Each row is a point on a landscape with many valleys, with its height.
From any point a ball takes the steepest step (drop divided by distance) to one of its 6 nearest points. It stops when none of these is lower. Distance is the straight distance between rows; heights are no part of it.
<1084> height 28.7: [-16 -16   8  32 -23 -64 -24  -2   4  -6 -23  58   1  12  -7 -26 -38  -2
   9  -8 -26 -18 -24  29  21 -27   4 -20  -6  11   9  11 -18  16  -7  -8
 -29  23 -28  -1  18  17  10   5  -1  29 -16 -13  20   1]
<570> height 29.2: [ -8  26   8  28  -4 -24 -57   6  26   8 -14   6  -7  36 -14 -12 -16 -34
  24 -30   1 -23 -25  -7   6  -6 -23  20 -11 -13  27  29  -8 -42   7  42
   8  -3 -17 -41 -14   2  33  14   3   5 -19  24  14 -27]
<154> height 40.2: [ 27  23  42 -10 -44 -11 -39 -16  17  -3  13  37 -22 -15 -32 -36   0  -1
   4 -10 -12 -17  -8  40 -39  -4 -15  22 -61  42  32 -54  39  -8  14  19
 -12  30   7  30  37  -7   9 -20 -20 -20  22  18 -27 -19]
<567> height 66.1: [-14  40 -10  30  36   5  -6  31  24   5 -22 -27  -4  27  28   2  50  -1
  23 -16  30  -8 -20   7  10  16  25 -11  36   9 -24  22  -4 -12   3   9
  -9 -13  31 -11   3 -44  11 -18  -2 -30 -16   0 -11  20]
<574> height 42.1: [ 27   1  -7  29  58  47  31   2  -1 -78 -17  22 -15 -27 -12  26 -10 -22
  16   5   0  -3   7 -12 -61   1  43  -8  38  -4 -40  20   7   1  21   5
 -11 -34  -9  -7 -25 -25   6  -5 -13   4 -12  29   9  -9]
<532> height 54.2: [-12  23  30  29   6 -24 -46  17  19  -1 -21  29 -14  23  53 -23  20  29
   8 -17  17   8 -36   2  24 -14   7   0   6  16   8  17 -25  -8  -6  12
  -7  17   2  28  10 -28  14  -8  -6  19  -4 -15 -14 -11]
<546> height 29.6: [-46 -40 -25   7  11 -39   9 -43  13 -26 -28  -1  29  19 -65 -26 -45   0
  -3  39 -25 -20  -8 -10  24 -11  18   2 -13 -19   6  -5  27  21 -32 -35
  42   2 -25 -35  14 -13  -2  18 -23   5 -18  28  62  -8]
<926> height 27.7: [ 45  -5  12 -16 -34  34   3   8  -9  21  25   5  -3  17 -49 -44  40 -10
  19   2   2 -24   2 -15  41 -21 -45   0 -50  19  31  -5 -11 -33  -3  -7
  -8   0 -29  -2  10  42 -19  21 -47  35  17  35 -12  -5]
<673> height 52.4: [-15  19  38  38 -15 -60 -30  13  12 -24  -2  53 -10  23   3 -46 -21  12
   9 -17  -1  16 -49  18  -9 -16  -2   8 -10  25  42 -18  -5  -9   3  19
  -9  29 -20  30  33 -15  15 -12 -10   3 -17   3 -11  -9]
<837> height 22.9: [ -1 -34  -8  -2  -4   7  15 -21  20 -50 -23 -10 -49  15   6   7  11  -6
   9  58   1 -23 -34  -5 -12  -9 -26  -6 -13 -15 -12 -15  13 -21 -15  38
  10 -20 -19 -32 -60 -12  16  26 -28 -11 -20 -20   6  11]
<318> height 22.2: [-18 -15  -6 -20 -15  -9  14   1 -11  31  -9 -21  20 -20 -19  30 -32   8
 -23   9 -17  14  36   7  54   0  14 -18 -33  -1  -5 -22  18   7   2 -18
  15  19  21  -2  33  21 -13 -21   7  12  11  15  49  -2]
<1016> height 19.8: [-21  -3   0  17   3  -3   6  -4  29 -16 -16  21  22  12  33  -2 -12  23
  10  18   7  33 -13   9  18 -34  19 -22  12  -1   3  21 -20  10 -17 -35
 -19  23 -14  29  19 -36  -2   8  10  10  -9 -40  -7  10]
<81> height 33.2: [ 22 -29 -25 -39  20  -1  41  15 -21 -23  26 -20  24 -21 -11  30  -1   1
 -50  39 -22  20   5  -2  32  -4  20   0  -9  -7 -11 -41  15 -12  32 -14
  44 -10   0   5   7   4 -15 -19 -30  22  12  38  35 -18]
<727> height 44.3: [  1  28  38  -7 -40  14 -15 -10 -41  22  12  44 -16  -2   7 -28   8  21
   7 -45  19  -7  11  16 -17   7 -12  24 -18  34  29 -13  -7 -18   4  -1
  -6  26  13  23  37  -5   0 -11  -3  -1  34  -2 -45 -29]
<213> height 26.5: [ 28  20  29 -44 -33  15  -1   0 -28  28   8   1  -3 -18   2 -17  14   8
  -8  -7  17 -19  14   6   9   2 -31  -7 -54  42  -3  13  11 -14 -13   3
 -23  27   3  -7  28  43 -18   9 -14  20  13  -1  -4   0]
<74> height 36.8: [ 35   3 -24 -37   2  13  48   9 -23   7  39 -54 -10 -23   0  14  -7   0
 -12 -24  -1 -15  11 -13 -63  42 -18  30  27  -6  -1   7 -11  13  28   9
  18 -54  -5 -13 -35  15 -14  10 -18 -16   0  20   7  16]
<431> height 47.2: [-22  15 -24  24  37  28 -20  15  20   0 -24 -39  -7  39  12 -18  30 -17
   9 -39  24 -21  -7  -4  -4  34   5  13  28 -19  -7  33   7 -14  21   4
  -1 -16  16 -24 -12 -32  20 -38  11 -10 -13  22 -33 -17]
<684> height 29.0: [  0 -15  12  -4 -18   1  -5 -16 -17  32 -10  24  13   3  -4  19 -30 -18
 -19 -10  -5   2  29   0  31  -8 -11 -22 -35  -7   3   9   8  21 -22 -18
   0  28  -3   0  11  35  -3  11  12  15   5 -10  32  -9]
<345> height 36.4: [ -8  14   5  11  -4   4   5   7  -5   2  13  50  17   0  17  -8 -15  33
   7  17  -6  42   1   9   0 -10   6  -9  -3  13  23  -3 -32  32 -21 -20
  -6  34  -4  49  27 -26  -4   4  -4   0  12 -49 -30   9]
<1002> height 42.5: [ 30 -12 -35 -38   8  15  41   3   4   1  25 -54 -29  16  35  -4  20  -2
 -22  -2   3 -21   2  16 -27  24 -34  23  25  15  12  -3 -32 -12  22   6
  28 -46  -2   0 -51  -9 -16   1 -26 -24  17   3 -14  11]
<637> height 56.3: [ 19 -15 -51  -4  34  19  17  -5  -4 -14   0 -33 -24 -22  13   5  22  -5
  -9 -32   8 -30 -16  10 -40  32 -15  25  14  -1 -20  11 -22 -14  51  32
  13 -31  24 -30 -53 -21   8 -25 -13 -13 -10  24 -50  -4]
<205> height 33.7: [ 30 -20  18 -16  -2  18   3   9  10  21  14  -1  21  14 -36  -4  -5 -25
 -15  18  -1  10  29 -17  49 -15 -14 -18 -43  -2  32 -16  -2  -3 -15 -33
  23   6 -15   0   5  47 -22  17 -16  42  25  22  34 -10]
<583> height 25.5: [ -7  18   5   2 -24  15   3  18 -51  26  33 -11   0 -14  17 -34  53  47
  17 -22  21  36  -3 -11 -18  27  -3   1  45  22  -1 -28  11  15  -1   4
 -32   0   6  39  40  -2 -31  -5  24 -40  32 -22 -57  22]
<779> height 49.2: [-13   8   2  33  27   8 -14   9  30 -36 -32 -10   5  21   7  -2  19 -22
  24  14   7 -12 -23  10  28 -21  28 -12   6 -15 -51  25  17 -10  18  13
 -22  -6   0 -26 -24 -15  21 -24  11   9 -28 -21 -17  12]
<694> height 32.0: [-34 -45  -9   0  12 -22  -7 -49  27 -58 -36  -3   4  16 -56 -13 -25   6
  10  75 -13 -11 -30 -20 -14 -26   4 -19  -5 -31 -10 -18  45   0 -26 -12
  31 -13 -30 -43 -17   2  10  43  -6   1 -41  -7  37  11]
<340> height 32.8: [-33  -7  20  46 -36 -52 -15  -7  47 -27 -15  29  18  32 -15 -39 -46  20
  16  16  -8 -14 -45  -2  16 -48  18 -29  15  -3 -13  40   4   9 -20 -17
 -25  29 -29   6   4 -10  -3   1   8  18 -44 -12  15  11]
<283> height 38.5: [  0   1  -9  13  33  13  -1   0  39 -22 -19   5  18  -7   3  25  13 -26
  -1  18 -11 -10   1   1   4 -10  30 -11   1 -38 -33  34   9  12  22   7
 -27 -14  -9   2 -18 -17  26 -10  25   8 -20 -23   1   5]
<146> height 26.9: [ -8   4  11  11   9  -3  13  20 -22  20  16 -33  29 -54  -4  45 -17  -8
   2 -28 -29  17  15  -8  10  16  29 -17  21  -6 -28 -14  17  11  29   2
 -21 -26  10  12  34   8 -22 -13  38   1   1  32  49  10]
<62> height 26.1: [  1   4  28 -16 -34  12   0   2 -27  33  -3  31   3 -38  -1  32 -22   1
  -3 -14  -3  13  32 -22  20 -16   7 -24  -1   1   7  -3   3   4  -6 -24
 -16  31  28  28  30  27 -26 -17  33   4  32   0  19   3]
<683> height 39.1: [-31  26   2  10   3  -7  -8  17  30 -10 -24   6   0  16  45   5   5  20
  10  38  26  20 -12   6  11  -5  11 -11  17  18 -21  24 -28  11 -23   1
 -15  16  13  20  -6 -38   2  14  -5 -17 -13 -40 -13  33]
<449> height 42.8: [ 19  26  35 -18 -28  32  -8 -15 -16  10  40  50  -1 -16 -10 -25   9  24
  22 -13   6  15  24  -9 -31 -13  -3   4 -11  45   3 -22  12   5  20  -2
 -13  30   6  34  38  -1 -23 -18   4   6  25 -13 -77  -9]
<885> height 53.7: [-35  36  -5  13  16  -5   5  28  16  -1  -7   0   4  -9  56  11  14  43
  20  16  30  24 -12   4  -3   6  -1 -13  15  11 -26   1 -46  22 -16   7
 -17   6  27  28   5 -26   4  29   5 -41  -8 -30 -19  48]
<302> height 14.4: [ -9  13 -36 -18  -6  16   1  18 -33  42  13 -40  -4   8  21 -21  21  -9
  -4 -46  14 -34  18   8 -13  40 -29  19   8  -4   5  23   1 -13  36   6
 -20 -21  21 -20  -5  17  14 -24  10  -8   3   1 -24 -17]
<228> height 32.7: [  8 -31  -2   6  27   1  14 -24  29 -61 -19  10 -13   5 -16   9  -2 -29
   5  31 -15  -1 -13   0 -26  -7  11  -3   2 -30 -35  -2  28 -22  21  16
  -8 -20  -6 -35 -55  -2  25  12 -11 -12 -40 -21  -4   7]
<124> height 40.0: [-22   6  -4  30  11  16   2  10  30  -6 -20   6  22   3  30  16  -2   4
  21  20   4   5  12   9   9 -15  42 -29  33 -29 -20  23 -16  20 -14 -11
 -34  -8   6  39  11 -18   5  -3  25   4  -4 -16  19  13]
<260> height 51.9: [ -8  -9 -41 -11  14  12  20  -6  19 -41 -11 -41 -54  -9   2  14  15 -16
  12 -19  26 -34 -20  15 -60  22 -19   6  24   3  -7   4 -19 -47  39  13
  26 -38  25 -29 -75 -53 -14 -21 -31 -43   6  26 -29  -8]
<365> height 46.1: [ -5  21  34  21   8  -2 -30  11  -8  21  18  38  -3  17  32 -37  19  12
   7 -27  13  21 -21   2 -13   1  -8  36   6  39  27 -14 -11 -10  -5   1
  12  26   0  24  38 -30  19  -9  -1  -3  19  -7 -28 -36]
<797> height 55.7: [-27  41  -6   1  11   0 -19  25  -3  12  -2   3   2  26  50  -7  31  31
   6  -5  22  17 -21   3  -6  16  -6  10  18  21   2 -15 -28   0  -8  19
  18  31  29  28  20 -44   5  16  -1 -33   2 -18 -33  13]
<588> height 65.8: [  1   0 -33   5  47  22   6  13  15 -17 -16 -21 -15   9   1  -3  29 -14
  13 -30  20 -29 -16  -6 -28  35  14  15  23  -3 -25  23  -4 -33  40  22
  11 -35   6 -30 -49 -42   5 -47  -1 -19 -25  27 -43 -10]
<106> height 14.5: [ -3 -29  -5  -6  16 -32   2 -11  10 -31  -7   7 -14  18 -38 -27  -1   0
   4  48 -16 -21 -16  -5  21 -15 -18   3 -21  -2  16  -5 -12  12 -23  27
  31 -13 -48 -34 -31  16  15  40 -28  21 -29 -11  12  16]
<506> height 25.3: [-13  -3   5  11  -8   2  10   7 -15  17   4   2  19 -28   6  39 -24 -13
 -17 -10 -14  26  35   1  19 -11  23 -14   9 -38  -9  -4   3  -1   7 -20
 -21   2   6  24  28   8 -14 -23  52   6  23  -2  33  -5]
<1009> height 31.0: [ -9 -20 -20   5  34  12   4 -32  24 -58 -24  11   4 -24   4  34 -33 -25
  -9  48 -33   0   6   8  -5 -16  34  -6 -12 -32 -31   6  28   6   7 -13
   2 -32  -4 -10 -20 -17  21   8   4 -12 -22  10  24  -6]
<729> height 22.8: [ 61 -12  -9 -32 -12  33  18  -5  -9  16  36 -26  -4  19 -17 -37  55 -16
  -9  12   1   0  12 -15  16  11 -54  22   2   8  16 -10  -9 -19   8   5
  22 -10 -13  16 -25  31  -6   1 -13  16  30   4  -7 -15]
<376> height 17.7: [ 21 -42   5 -15   1  -7   9  -8  -6 -10   7  -9 -13  10 -35 -39  37  -5
   3  29 -27   3 -16  -6  32 -31 -23  14 -15  -7  46 -25  -3  -3 -20  -2
  37 -17 -38   4 -38  28   3  21 -26  18  10 -11   6  10]
<945> height 70.7: [ 10   8 -31  31  42  18   9  28   7  -5   6 -36  -2   6  23  -4  42   1
   9 -34  14 -15  -8   6  -4  25  34  -5  22 -14 -46  21   1  27  32  13
 -25 -31   8  -7  -9  -7  19 -11  19  -8 -18  27 -39  17]
<1049> height 22.1: [ 35 -31  -9 -27  21  11  33   4  -6   0  19 -29   5  18   1   4  30 -10
 -16  33 -18  -1   6 -16  17  -7 -20   1 -13 -16  26 -20 -17   2 -22  -4
  36 -18 -21   5 -22  27  11  21 -19  10   7   0  20  -3]
<80> height 26.6: [ 22 -37 -11 -25  40  -1  30 -19   2 -29 -14  -7  -2  -8  13  28  -6  -9
 -25  62 -23   3 -10   6  15  -3  11  15  -9 -22   1 -15  10   3  -2  -7
  39 -33 -10   5 -26  -4  16  26 -11  -1  -9  -3  36  -5]
<373> height 30.1: [ -5   1  10   8 -25 -22 -22   0 -11  14 -23  33   3  -2  11 -11 -17  -5
  -8 -16 -10  -7   4  16  21 -14 -16   0 -22  -4  -6   9 -13   6 -16  -7
 -33  26 -18 -11  13  25   7   8  11  22   7 -15   7   7]
<1090> height 27.0: [ 25   8   8 -38 -19  28  23  17 -24  43  26 -23   7   6  -7   7  18 -11
  -8  -4  16  -1  32 -22  20  14 -34  -4 -27  13   6  18  -3  -5 -12 -12
  -8   7  -1  -5   3  61  -7  14  -2   8  19   1   1  -8]
<741> height 48.3: [-11  18 -21  31  16  10 -17  16  21   3 -29 -13  -4  18  16  -2  28 -29
   7 -33   3 -20  -8   0  19   6   2  16  10 -11  -6  31  -6 -32  11  28
  -9  -8   4 -35 -36 -39  27 -33  20   8 -13   1 -28  -6]
<643> height 33.8: [-28 -17  -4  25 -11 -23 -16 -20   8  12 -26  18  21  -6  -1  10 -52  -2
 -11  -1 -15  13  24  20  29 -20  29  -8  -9 -23   6  11   9  -4 -23 -46
 -12  32  10   8  15 -11 -11  -5  30   9   8   2  46 -22]
<301> height 32.3: [-12  -5  22  -1 -30 -17  -6 -26  -5  25 -14  44  18 -22 -16   9 -48  17
 -18  -3  -4  23  25   7  17 -18  18 -14  -7   0   1   1   2  -3 -25 -39
 -13  42  11  10  26  15 -14  -6  35  15  14  -2  30  -7]
<594> height 34.2: [  9  -5  32  -1 -45 -41 -23 -25  -5   5 -16  53 -14 -14 -16 -25 -37  11
  -6  -8 -13  -5   1  36  -7 -10 -17 -19 -30  26  17 -14   0  20 -19 -22
 -31  40 -10   0  18  29   2   0 -17   1  11 -19  -2  -6]
<14> height 37.6: [ 14  -6  29 -13 -58   0 -30 -22  14   5  27  62 -21 -15 -17 -16 -30  -2
  -3  -2  -6   5  11  36 -12 -26  -5   4 -62  44  24 -39  18  18   0 -17
 -15  53   1  14  29   3 -17  -3 -16  -9   6  11 -14  11]
<528> height 38.4: [ 11 -16  28 -12 -46 -14  -5 -19  -9  18 -14  37 -22  -5 -37   2 -46   2
 -16  19  -5   5   3   9   3 -15   3 -25 -59  34  19 -16  12  11 -44 -42
  -7  32  13   8  47  30 -27   6 -17  17  10  18  34   0]
<962> height 32.4: [ 30   8 -10 -54 -15  36  41  25 -35  32  44 -60  22  -2 -10   6  12 -16
  -6  -3   2   1  38 -24 -14  24 -28   8  12  16  -4  10   5   7  17  -6
  16 -19   2 -14   0  53  -7   0  -2  -8  13  -2  10   0]
<392> height 33.1: [ 20   3  39 -27 -26  18  -3   5 -15  29 -14  -4  13  -3 -24   5 -21 -16
 -23  15   9   6  28 -12  37  -8 -23 -22 -50  15  19  -2   4   7 -33 -18
 -10  28  11  -7  13  44 -20  24  -4  21   9   0  34  11]
<133> height 29.5: [ 34  -9  -1 -24  28  -1  36   9 -20   5  27 -37   5 -13   6  38   1 -26
 -16  16  -6   8   8 -12 -28  19  -3  20  18 -22  -2  -9   6   2  24   3
  39 -44   1   7 -13  21  -2   9 -18  -8  -5  17  34   3]
<49> height 38.3: [ 26 -13 -32 -16  33  15  30 -10 -10 -10  18 -27  -3 -18  14  29   1  -8
 -23   7 -12 -13  -1   1 -39  13  -2  13  16 -20 -13  12 -19  15  15  22
   8 -35   1 -19 -51  14  16  10  -5  -9 -12   3  -2   7]
<522> height 30.6: [ 12  13  -4   8  -2  18  17   4 -14  26   9 -20  18 -32  15  37   4 -17
   9 -21 -32  -8  30   0 -16  17  14 -11   8 -31 -20   6   9  13  26   4
 -29 -30   3   5   3  23   6  -3  35  -2  12   1  24   9]
<67> height 32.5: [-10  12  38   0 -33   8   1  16 -19   4  26 -12  17 -47  -8  13  -2  31
   9  -6  -3  68  20 -41  -5  18  10 -37  49  -6  12 -31  14   1  -6   9
 -14   1   1  49  48   0 -38 -13  35  -2  35 -15 -16  13]
<734> height 6.5: [-13 -29  13   2 -19 -33  -5 -12   1  -1 -14  12  11  10 -50 -10 -32 -12
   0  18 -19 -32 -10   9  29 -10  -8 -10 -34 -15  11  13  -4  35 -25 -18
   7  15 -27 -26  11  32   9  33  -9  16 -11 -15  39  13]
<768> height 34.7: [-30 -25   7  43 -27 -53 -18 -29  26 -18 -19  48  18  19 -15 -34 -58   9
  -6   7  -5  11 -21  12  10 -44  26 -13   2  -3  16  18 -14  15 -39 -38
 -18  31 -24  29   8 -16  -6  10  17  17 -16 -24  20  -3]
<281> height 39.7: [-20  16  -4   4  -6   8  -5  21 -33  33   2 -12  -1   6  37 -33  41  35
  -4 -38  19   3  -8  -2  -8  32  -3   8  34   8  -2  10 -18  -9  -2  -1
 -22  -3  16  12  19 -13  -8 -13  24  -6  22  -7 -37 -12]
<496> height 52.6: [-24  41  44  12  22 -12 -35   7  15  18   0  25 -14  60  31 -20   6  13
   0 -24  46   8 -16 -17 -21  -7   0  39   4  26  31  20   1 -19 -27   6
  26   4  27  20  20 -34   9  18 -16 -26   5 -11 -29 -20]
<173> height 46.2: [  4   6   0  20  12  19   8  17 -11  24   1  -8   3 -18  36  13  22  10
   7  -6   9  18  24   9  -3  10  13 -14  37 -18 -22  15  -7  24   1  -6
 -38  -4   1  36  13  -3   5   6  27  16   9 -15 -10  11]
<626> height 18.5: [-13 -23  -5  34 -15 -32 -16 -20  22 -13 -16  26  22   1  -1 -13  -7 -11
  13  14 -19 -13 -12  20  27 -31   1 -12 -13 -31 -17  25   3  29 -16   0
 -20   8 -28 -42 -12  19  21   8  16  29 -23 -23   8  -4]
<152> height 25.8: [ 23   6   0 -28  -4  12  28  -4 -24  34  17 -22  13 -14   3  21  12 -30
 -16  -8 -10  -6  23   8   9  19  -8  -3 -16 -14 -12   5  10  18  15   6
  -4 -18   0   0 -13  42  15  13   6   9   6  -2  15   1]
<123> height 12.2: [  2 -19  -2  -9  -8 -30 -16  -8  -5   0  -7  13  -6  28 -36 -18  -3  -9
   2  34 -21 -20 -17   1  20 -10 -23  -5 -41   0  28  -8 -17  18 -18  11
  21   0 -44 -25  -8  39  16  45 -28  14 -11   4  33  23]
<523> height 27.2: [-23 -44 -15  -5  -2 -12   5  -2  10   6 -22 -15  23  14 -62   0 -30  -8
 -12   4  -6  -9   4  10  48 -13  11  -2 -31   3  13 -10  29  11 -40 -45
  36  33   2 -17  35   2 -25   1 -19  25  -2  29  53 -10]
<135> height 70.0: [ 21  13 -15  20  63  35  18  27  32 -20 -16 -13  -5   5   7   8  35 -19
  22  -8  24   0  -9  17 -27  24  44 -10  35  -3 -55  33  -1  16  27  13
 -22 -23  -1 -27 -13 -38  11 -24  -8 -13 -27   9 -28  23]
<278> height 31.8: [  2 -17 -37  -9  -1  -5   0 -18  28 -32 -20 -35 -53  22   9  24  16   0
 -11  23  11 -20 -41 -11  -4  -5 -27  17   1   3   1 -13  -9 -46  -2  48
  37  -5  -8 -40 -75 -25   4   9 -27 -28  -9  -5  -6  -7]
<111> height 20.7: [  6  20  27   4 -33  14   7   8 -40  27  23  -3   3 -46   0  12  18  19
  -2 -32   4  12  17 -32 -14  22   6 -23  36  -5  -5  -5  27  -2   8   3
 -30  -6   9  24  40  33 -25  -8  49  -7  28 -14 -20  12]
<216> height 62.5: [-36  57  -8   3  25  -9 -31  14   4  22 -26 -27 -18  21  24   9  11  28
  10 -20  59   7 -18 -17 -31  39  19  21  53  -3 -11 -20  -2 -12 -11  14
  22  -2  71  -2 -10 -59  -6   5  12 -62  -4   4 -15  21]
<778> height 34.9: [-21  -3  23   0 -30   1  -8   6 -13   4  20   0  12 -39  -8  33 -18  32
   1  -2 -12  65  26 -29  12 -20  12 -29  29   4   9 -39   6   6  -6  -6
  -5  23  17  54  44 -14 -43 -37  34   8  41  -2   5   7]
<476> height 41.6: [  6  -9 -59 -22  16   8   8  -3   4  -8  -4 -29 -28  14  25  18  28 -10
   0   8   3 -32 -11  14 -18  10 -35  23   1   0   0   8 -19 -31  17  33
  39 -33   8 -24 -67 -13   7  -1 -17 -20  -1   2 -10 -18]
<16> height 33.6: [-28  20   3  15  -1   5 -26  12 -40  23 -11  -2   1  18  29 -25  29  11
 -10 -59  12 -19   3   7   3  17  -7  28   2  -2  16  31 -22 -39  22   9
 -14   8  12   3  20  -7   2 -15  14  -7  14   4 -28 -29]
<358> height 7.4: [-20  31  -2 -39 -54  18   5  -3 -61  22  21 -40  -7 -19  -2 -12  26  33
   2 -37  21 -13  34 -21  -6  33 -13 -11   7  22  -9   5  13 -15  17  11
 -34  -2  22 -12  30  30 -28 -11  32 -23  32  -9 -52  -6]
<370> height 42.6: [ 12 -35   0  23 -35 -19 -12 -35  34 -14  26  50  23  -5 -59 -20 -73  -2
  -1  -4 -40  29   4  21 -32 -32  11  -9  -7  26  28 -34  18   8 -35 -56
   1  50   9  56  14  -5 -40 -38   4 -14   7  11 -15  -1]
<96> height 40.6: [ -4   0  22  -9 -41  13  -7 -20   2   8  41  40   8 -29 -22   5 -33  28
  17  11   0  54  41 -25 -13 -26  -5 -17   5  26  32 -37  10  12  -3 -25
   7  52  13  49  34   4 -27 -24  13  18  27 -12 -21   1]
<95> height 61.8: [ 20  -8 -30   7  46  24  35   3   6 -37   8  -3 -32 -24 -10   0  30 -13
  26 -16  18 -24 -20  -9 -74  24  29  10  30  12 -51  17  -2  -7  43  18
  -9 -36  -5 -36 -52 -35   3 -18 -13   1 -14   9 -34   5]
<568> height 29.7: [ 25 -19 -18 -18  30   2  18 -16   0 -17   6 -12   4  23  13  17  21 -25
 -11  32 -15 -13   1   7   5  -5 -20  26 -27 -17  -9   6 -12   1   6  28
  19 -31 -12 -29 -54  11  43  31  -9  -4 -20 -15   5   7]
<589> height 29.4: [ -2  11 -11  18   0 -18 -29   1   6   2  -9  12 -10  19  -1 -14  12 -11
  10 -29  -6 -34  -7   8  43 -10 -17  15 -17  -6   9  19   1 -17  10  31
   1   2 -13 -44 -14   7  28   7 -12  12 -23  -8   5 -12]
<718> height 38.9: [ 23 -14 -30  -8  32  20  24 -20   8 -43   0  -5 -16 -22  17  40   1 -21
  -5   9  -7 -29  -2   6 -36  12  -3  10   7 -21 -20   6  -5  -6  19  17
  -2 -27 -12 -25 -47 -15  15  22 -24  -5 -16  -1   3 -15]
<666> height 55.4: [-34  28 -14  16  31  15 -20  28 -14  30  -5 -40 -13  32  37 -18  36  29
  -4 -35  51  -1 -21 -14 -17  50  16  13  50  -4   8   8   1 -16  -4   3
   9 -15  49  15  22 -36  -6 -19   3 -35  10  25 -24 -19]
<414> height 30.4: [  4 -70 -14 -15  14  -7  32   4  -1 -18  -3 -16  29   7 -30  -2  12   6
 -18  53 -28  27   1  -5  45 -10  17  10 -21 -14  13 -43  20   4  -4 -29
  44  -8  -3  -4   8   2  -6 -18 -25  39  11  36  37 -16]
<475> height 54.7: [ 39   3 -23  13  31  21  31   4   1 -17  35 -17  -1 -28  10  12  14 -22
   2 -25   7  -6   3  -3 -51  27  19  11  41 -14 -33  25   0  20  34  14
 -17 -39 -11 -19 -25  -6  15  -7   2   8 -23  29 -18   2]
<168> height 13.2: [  9   7   7 -24  -8   7  12  11 -16  30   9 -33  29 -23 -13  39 -26 -13
 -23   3 -20  11  45 -16  19  -4   3 -20  -4 -13 -19  -9  11   9  14   2
 -12  -8  10   4  25  37  -7 -18  22   3  13  16  27   2]
<217> height 32.6: [  9   1  10 -22 -13   3  11   3 -14  39   0   6  11  11 -11  -9   0 -19
 -10   3  -7 -15  24   6  34 -12 -24  -8 -49  10  10  12   4   5 -22  -9
  10  11 -22 -11   5  41   5  20 -15  16  -1   1  12  -1]
<993> height 18.4: [ 25  20  35 -29 -33  22   6  -8 -45  31  14   3 -12 -32  -6   8   1  10
  -9  -8  10  14  29 -21  -1   4 -24  -9 -14   4   0   3  11  -7   2   2
 -33  23  15  13  23  48 -18  10  19  -2  33 -14 -26  -3]
<1007> height 48.2: [-14  14   1   4 -10  -6  14  28 -11   7  20  -2  23 -23  11  16   1  38
  23  19   4  69   5 -13 -19   9  15 -12  36  -1  12 -36 -19  36 -25  -1
   3  -5   2  69  29 -16 -23  19  17 -15   6 -26  -2  46]
<151> height 57.3: [-46  47  11  -1  19  -2 -38   0  14  28 -15  -9 -22  40  26 -23  10  28
   4 -18  54  -1 -10 -14 -42  31   0  25  34  13  25  24  -2  -6 -29  -2
  21   9  54  -1   9 -38 -11   7  14 -48   4  -1 -31  -8]
<1038> height 27.5: [-27  -7 -10   9   3 -33 -48  -7  41 -33 -21   1 -16  21 -22 -14 -13 -12
  18  11  -8 -21 -32 -10  12 -34  -8  -6 -15 -19 -18 -12  12 -12  13  46
   8  -3 -34 -66 -27   3  41   7  -7  10 -51   0  -1  21]
<1065> height 38.6: [ -3 -15  32  19 -22 -14 -20 -21  16   3  11  68   1 -11   1 -18 -42  25
  -4 -14  -7  11  -1  22 -12 -25  -4  -3  -7  11  26 -24 -16  31 -29 -29
 -11  35 -10  34  21  -8 -17  -8   1  15  14 -17  -7  -3]
<512> height 21.0: [-12  12  -7   7 -10 -18 -45   1  13  10 -12  -9  -2  26 -12 -16  11 -27
  12 -13 -12 -37 -23   2  19  -1 -26  31 -22  13  28  -1  -6 -27   2  29
  35   9 -26 -47 -13   7  20  28 -34   8 -24  11  16 -17]
<723> height 33.5: [-17  -4  -1  22  -1  -1  -8 -17   2   2 -17  13  22 -17   7  24 -27  -5
   1  -4 -18  29  18  17  25 -26  33 -20   3 -50  -6   9   4  15 -21 -30
 -22   7   5  16   8  -8  -1 -18  35  23  14 -15  30 -12]
<777> height 56.4: [-19  30  38  26   6 -55 -36   5  42 -28 -23  22  -7  34  26 -19 -29  16
  16  19  15  20 -46  -8  -1 -16   6   9  14  39  29 -16 -13  -4 -21  17
  22  21  -2  10  18 -34   5  10 -29 -12 -25   0 -10  19]
<540> height 35.1: [ 32  16 -14 -41  10   2  50  27 -22   0  46 -58  18 -30 -16  47  -3  -4
 -20  11 -13   9   3 -21  -8  26  -4   8  19  16  -6 -29  17   7  31   4
  33 -41   2  -2  13  20 -11 -21 -11   4  13  38  33   5]
<1099> height 30.8: [ 14 -11 -10  -6  53   7  26 -17  -7 -61   4  10 -13 -33  13  60 -30   3
 -23  40 -21 -17  -2  14 -32  -3  27   5  -5 -17 -26 -14  19  -2  20   3
   8 -32  -2  -2  -2 -17  -3  14 -31  -8 -13  22  33 -15]
<937> height 31.9: [ 10   8 -13  -7 -12   5 -11   7 -16  24   6 -13   2  14  10  -4  24 -25
   2 -37  -2 -25   4  21  37  21 -23  21 -12  -8  -3  22 -15  -6  14  15
  -9   0   5 -25 -21   4  25  -5  13  -1  -8 -12  -5 -16]

For each start below, name the point where the ball stops.
<475>: <734>
<74>: <734>
<1099>: <734>
<365>: <358>
<392>: <358>
<260>: <734>
<370>: <168>
